Each row is a point on a landscape with many valleys, with its height.
From any point a ball takes the steepest step (drop divided by distance) to one of its 4 nearest points. It stops when none of these is lower. Distance is the straight distance between rows; heights are no part of it.
ziz: [110 152 102 125 166  91 123 164 122 130 150 121 169 118 110 143 118 140
 148 127 114]  height 161
kalu: [120  92 140 126 120 120 145 106 101 120  99 120 100 148 140 139 156 147
 120 104 140]  height 231
mok: [120  80 112 136 143 123 148 128  97 147  98 141 102 143 151 104 151 142
 101 119 135]  height 233
Nir: [118 158 114 137 158 124  78 191 164 109 163 131 133 125  98 144 114 103
 148 140 114]  height 443
far: [157  79 179 132  74 146 142  70  93 110  88 152  92 170 143 169 141 110
 127 109 165]  height 331
zezuz: [136  98 111 144 145 125 102 130 124 172 138 150 120 119 138  83 129 122
  83 159 101]  height 346
lesun: [151  88 125 140 119 132 137 118 128 181 103 173  97 146 159 103 130 116
  91 139 104]  height 318
kir: [148  83 166 139  72 130 134  80 102 117  92 137  98 170 141 158 146 116
 128 114 139]  height 389
fetep: [168 109 155 143  70 124 108  80 145  89 116 112 116 160 141 152 121 109
 144 125 106]  height 490
vime: [122 130 133 126 120 105 134 115 117  98 114  95 125 129 124 159 146 154
 134 113 114]  height 373
dutu: [122  95 138  97 152 151 164 112  86 136  78 161  76 154 173 136 143 147
 107  77 183]  height 55
Dukiv: [145 127 135 138  90 124  69 131 140 172 152 146 104 134 139 106 112  80
 102 159  89]  height 620
lami: [134 197 118 125 110 140 173 118 135  78 107 112 175 118 102 156 134 129
 163 142 124]  height 573
Sapa: [139  88 126 163 129 154  92 157 143 208 196 149  81  90 110  80  94 115
  99 181 105]  height 275
nilav: [107  88 140 107 138 129 161 117  98 129 102 133 101 140 157 140 161 162
 112  82 163]  height 150
zomug: [104 177 121 139 154 133  86 215 183 119 169 132 144 136  81 156 117 105
 165 145 121]  height 501
sizif: [120 185 113 130 147 138 121 162 169 105 139 126 170 126  88 173 115 123
 159 140 111]  height 419
vipuz: [157  88 181 120  81 140 145  60 113 100 102 123  98 168 132 160 140 120
 139 102 154]  height 414
pivus: [ 97 152 109 157 155 127  88 252 183 125 191 140 130 132  83 111 126  97
 178 153 130]  height 705
numi: [140 109 128 150 101 133  87 146 139 202 175 156  91  97 121  85 108 101
  95 176  97]  height 367
vob: [130  94 114 151 164 148 102 144 131 190 167 155 106  95 123  66 112 129
  84 177 103]  height 129
Ralo: [157 110 158 149  48 121  84  86 146 121 116 139 117 161 165 142 110  89
 124 152 107]  height 549
Tana: [111  88  82 144 191 118 114 152 118 153 146 138 157 100 120  79 125 150
 102 153 133]  height 229
Davo: [102 141 114 151 170 124  69 221 154 122 190 134 125 110  92  87 120  92
 166 164 136]  height 491
kotif: [120 106 166 100 116 143 158  89 104 118  97 120 100 147 135 161 155 158
 124  72 172]  height 303
Mabip: [141  84 106 150 161 149 137 125 138 189 131 170 103 113 150  73 117 140
  95 158  99]  height 140
Demu: [146 155 166 108  94 133 166  73 150  85 109  97 118 125 109 153 145 142
 157 106 127]  height 452
Tagup: [108 145 110 135 185 113  81 210 153 133 185 136 156 116  98 113 114 110
 160 144 131]  height 522
vidir: [105 131 112 111 141  94 158 143 101 127 140 108 154 108 123 144 135 169
 131 102 139]  height 436
kuve: [119 158 108 123 156 110 102 148 147 109 137 116 150 123 106 157 116 135
 143 132  99]  height 267
Vig: [154 115 143 145  74 121  76 112 137 158 131 143 123 146 154 121 115  88
 109 156  94]  height 682
Mize: [152 162 122 142 103 136  62 127 169  90 151 112 107 146 119 148 104  97
 125 150  98]  height 467
vot: [ 95  99 108 120 155 112 173 146  90 133 120 126 131 114 144 123 151 169
 107  91 159]  height 371
Vurug: [134 187 130 142 109 162  94 159 214  99 146 112 144 129  57 175 105  89
 144 158 121]  height 493
bigas: [112 153  99 121 183 101 117 191 130 145 174 128 182 127 102 125 114 133
 168 131 121]  height 42
Rig: [132 108 131 136 115 113 102 102 122 117 113 111 115 153 140 138 143 128
 112 130 105]  height 489
bupu: [120  79  98 146 183 149 177 123 111 175 107 169  98 110 165  69 129 165
 110 138 129]  height 349
kunag: [109 132  82 115 181  97 174 180  84 166 161 107 194 116 104 119 111 156
 144 113 144]  height 255
Mevek: [151 140 132 145  89 130  54 125 142 124 145 127 106 145 146 128 115  90
 121 152  95]  height 510
vud: [131 139 111 136 144 117  58 146 137 113 153 121 122 129 120 124 114 105
 125 149 103]  height 395
panol: [100  89 111 117 175 130 180 139  90 137 101 157  97 115 173  96 141 170
 104  90 173]  height 277
zige: [127 156 124 135 150 118  67 157 154 107 160 117 123 125 114 141 110 108
 134 145 103]  height 383
vovu: [161 193 123 126  83 158 109 110 236  82 123 102 136 131  56 162 106  62
 124 161 127]  height 517
Lif: [119 170 110 133 166 114  95 176 158 113 155 124 159 118 101 154 114 124
 156 138 109]  height 352
nuzos: [126 131 122 151 145 125  53 162 132 156 165 134 106 105 110  87 114  95
 116 178 108]  height 278
Gedi: [103 164 114 148 162 124  79 228 175 121 177 135 134 130  88 134 120 105
 167 149 126]  height 572
Nis: [118 129 190  73 119 163 179  63 119 123  93 122 130 136 127 156 137 155
 138  69 184]  height 359
neli: [131 101 116 133 129 113  96 122 126 153 126 135 117 136 144 103 132 113
  91 149  97]  height 569
zar: [102 105 152 102 122 135 163 104 107 127 102 114 117 137 138 157 158 166
 128  79 160]  height 219
vizat: [136 104 125 144 145 133  94 138 131 180 155 148 110 108 120  75 118 107
  93 166 102]  height 247
rabo: [117 183 116 119 125 118 163 140 120 103 121 109 166 113 109 165 127 151
 160 124 115]  height 458
mudes: [149  88 148 147  83 120 110  97 119 125 104 134 113 170 153 140 136 107
 116 135 111]  height 94
Sopov: [110 111 102 142 188 118  77 169 125 140 175 136 146 103 110  82 115 122
 122 157 127]  height 191
roven: [101 173 130  98 124 129 192 140  76 144 134 105 179 106 146 143 139 168
 134  97 160]  height 291
zonen: [109  80 106 134 161 123 163 140 105 141  98 140 106 128 154  97 153 149
 100 109 146]  height 268
kef: [151  94 144 143  79 115 100 106 128 162 108 152 113 153 160 126 128 100
 101 152  96]  height 870
fufu: [119 132 108 129 163  95  83 150 125 116 150 120 143 127 119 131 120 129
 123 136 107]  height 201
Dos: [147 134 137 138  63 124  58 138 140 168 165 143  92 118 138 106 105  73
 118 171  98]  height 673
Pigul: [ 93 114 120 102 154 120 190 150  85 151 127 118 140 106 149 130 141 185
 114  68 175]  height 410
Mipib: [149 141 145 137  96 123 135  86 159  79 122  94 114 137 114 159 129 129
 153 121 101]  height 488
sot: [111 171  95 112 160 106 158 174 106 136 146 116 184 114 105 143 118 150
 162 125 124]  height 305
ven: [129  90 124 117 162 152 175 120  78 150  85 174  73 132 181  95 148 145
 118 103 179]  height 146
zed: [113 196 136 104 105 138 183 117 106 100 119 104 179 104 122 146 134 153
 158 122 150]  height 351
ros: [142  84 155 127 105 152 145  96  87 128  81 150  91 169 153 148 149 123
 117 109 167]  height 301
katam: [108 164 113 117 141 104 169 158  89 138 131 112 179 105 113 155 128 154
 152 116 129]  height 396
fab: [ 97 123 171  88 140 143 172  96 106 140  98 123 118 137 146 157 142 172
 120  62 181]  height 293
rizog: [131 165 121 140 134 132  62 168 168 103 161 115 108 130 100 147 102  96
 140 153 104]  height 468
Gif: [108 128  94 130 179  98 108 169 125 130 153 120 164 114 114 128 121 139
 137 126 122]  height 97
nef: [127 123 122 132 131 104 101 117 136 108 126 110 126 132 127 142 128 131
 128 127  99]  height 390
Nudo: [168 115 160 149  29 126  71  85 161 113 116 146 125 157 164 143  96  81
 132 151 103]  height 531
saz: [132 103 160 119 104 129 145  86 114 105 101 108 102 158 134 151 154 142
 133  99 137]  height 385
sifol: [152 121 154 139  50 121  73 112 153 160 129 150 111 146 163 132 107  82
 119 160  97]  height 598
bufo: [133 145 120 148 119 128  43 173 134 141 166 123  93 120 114  96 109  82
 124 177 106]  height 327
vis: [109 107 100 130 159  96 120 135 114 125 128 119 139 116 130 121 140 150
 111 122 122]  height 345
lep: [108 116  80 118 182 100 172 173  93 154 157 115 182 104 115 122 117 166
 124  99 149]  height 200
nez: [123  79 107 135 178 147 186 125  90 167  93 175  84 122 174  73 135 151
 123 126 144]  height 226
tuda: [119 189 161  93 100 151 187  91 111  96 116 102 176 111 135 133 146 150
 156 100 170]  height 316
pimi: [109 139 111 138 178 112  62 182 145 128 172 128 133 119 111 107 111 108
 145 158 116]  height 104
Nibu: [168  82 176 141  54 126 122  70 115 113  82 151 114 175 149 163 119  87
 133 134 132]  height 368
Musoz: [109  81  86 149 182 130 156 144 106 152 125 149 126 102 148  80 133 160
  96 141 139]  height 422
zaze: [149 108 134 143  96 115  85 112 129 151 121 136 115 152 155 119 124 104
 105 151  94]  height 843
Nep: [115 139 116 126 141  97 124 134 120 111 139 109 145 115 116 154 134 149
 138 124 107]  height 332
sov: [143  86 133 140 109 118 125 106 112 155  98 143 107 162 152 123 149 112
  97 141 111]  height 594
dus: [105  78  90 142 187 134 178 146  93 145 111 156 107 100 162  73 134 178
 110 115 165]  height 408
tun: [120 183 148 100 102 141 182 102 121  94 116 110 158 106 122 150 146 153
 155 115 144]  height 338
mip: [164 142 139 148  81 130  84  99 162  82 135 105 117 153 133 154 105 102
 135 134  88]  height 461
Ronol: [185 153 139 148  45 149  69  90 190  77 143 115 111 151 137 148  93  70
 129 139 105]  height 492
Gokup: [137  79 136 130 113 146 164 112  86 155  77 171  81 156 167 125 150 122
 106 114 151]  height 240
dagug: [102 159 153  95 115 131 180  99 104 119 112 103 150 117 133 152 148 169
 143  89 153]  height 330
tusas: [148 184 153 106  87 138 177  83 155  66  96 108 134 116 102 143 152 124
 157 120 131]  height 507
maro: [120 189 177  74 102 149 184  74 113  90  92 105 181 119 144 121 145 146
 154  86 190]  height 317
Bul: [120 143 197  77 104 156 172  58 126 107  99 111 139 124 123 148 151 155
 147  74 172]  height 398
puz: [135 165 128 124 119 124 147 104 152  87 117 106 146 113 101 170 123 136
 158 127 106]  height 538
nar: [134 100 181  94 115 167 158  64 100 116  88 141  99 161 138 165 139 142
 123  68 189]  height 379
Lef: [171 147 144 134  80 138 122  80 183  72 124 103 113 144 112 159 114 101
 150 127  96]  height 471
Dukof: [113 124 111 149 167 128  61 192 137 148 179 136 116  99  98  71 116  98
 141 184 123]  height 235
Zadad: [140 137 125 141 115 121  91 118 147  99 132 111 118 139 124 159 119 115
 131 131  96]  height 435
dav: [120  82  94 155 186 152 158 131 125 178 126 159 113 106 154  71 125 161
  99 162 108]  height 344
lebus: [108 177 109 103 155 122 201 166  64 164 139  87 186 112 123 122 123 154
 139 105 162]  height 244
Sosot: [134  82 120 129 147 138 169 117  93 157  84 172  80 150 165 109 148 129
 109 120 150]  height 193
Vufe: [101 126  89 115 168 109 198 173  78 172 156 106 175 105 129 111 122 172
 113  85 164]  height 91
zok: [149  85 121 147 128 130 122 121 134 193 131 164 109 133 147  86 124 114
  87 151  97]  height 145
tunos: [158 172 131 142 102 149  96 117 199  77 138 101 125 138  97 163  98  99
 138 141 102]  height 481
nove: [165 189 125 123  92 148 145  98 212  73 105 101 146 124  67 160 122  80
 133 145 110]  height 534
Bisu: [136  79 106 140 149 134 147 122 125 175 114 162 104 130 148  86 132 131
  92 143 108]  height 246
Reso: [ 99  89  82 139 177 106 153 153 106 140 139 136 151 104 129  98 131 163
 107 118 142]  height 287
bod: [119 112 111 133 134 103 102 116 125 124 126 115 126 133 138 131 142 131
 107 137 109]  height 420
zal: [134 177 182  81  92 150 175  68 135  85  94 115 136 116 122 134 144 143
 158  94 160]  height 353
Mizu: [109 183 161  86 108 151 184 101  91 123 115  99 187 119 154 130 141 162
 137  85 183]  height 312
foni: [120  85  94 144 166 116 123 134 114 150 115 140 129 123 140  83 136 142
  89 147 121]  height 326
dizip: [142 187 126 126  94 144 154 107 179  73 108 117 147 114  91 158 129 112
 148 135 110]  height 533
teka: [126 203 147  98  95 156 185  93 126  68 109 108 174 107 121 131 149 135
 154 114 163]  height 322
Livu: [112 110  90 130 201  98 118 177 113 145 170 131 184 103 106 107 112 148
 134 133 133]  height 148
Nalez: [150 129 173 109  88 136 164  65 138  86 108 106 105 139 117 153 143 129
 152 101 136]  height 564

Call two points neighbours if one is among the 4 nearest of the other. Go from one point of each pair to the other, from neighbour to neighbour, staying as low as possible. Name the highest point that can't be avoided.
pimi, Mabip: nuzos
pimi, Vufe: lep
Vufe, mudes: Nibu
bigas, pimi: Sopov

Write out the way that a ball takes from each point below.
vovu: tunos > mip > Zadad > nef > Nep > ziz > bigas
lami: zed > tuda > Mizu > roven > lebus > Vufe
zonen: mok > Sosot > ven > dutu
rabo: zed > tuda > Mizu > roven > lebus > Vufe
nar: kotif > zar > nilav > dutu
Lef: mip > Zadad > nef > Nep > ziz > bigas
Ronol: mip > Zadad > nef > Nep > ziz > bigas
teka: tuda > Mizu > roven > lebus > Vufe
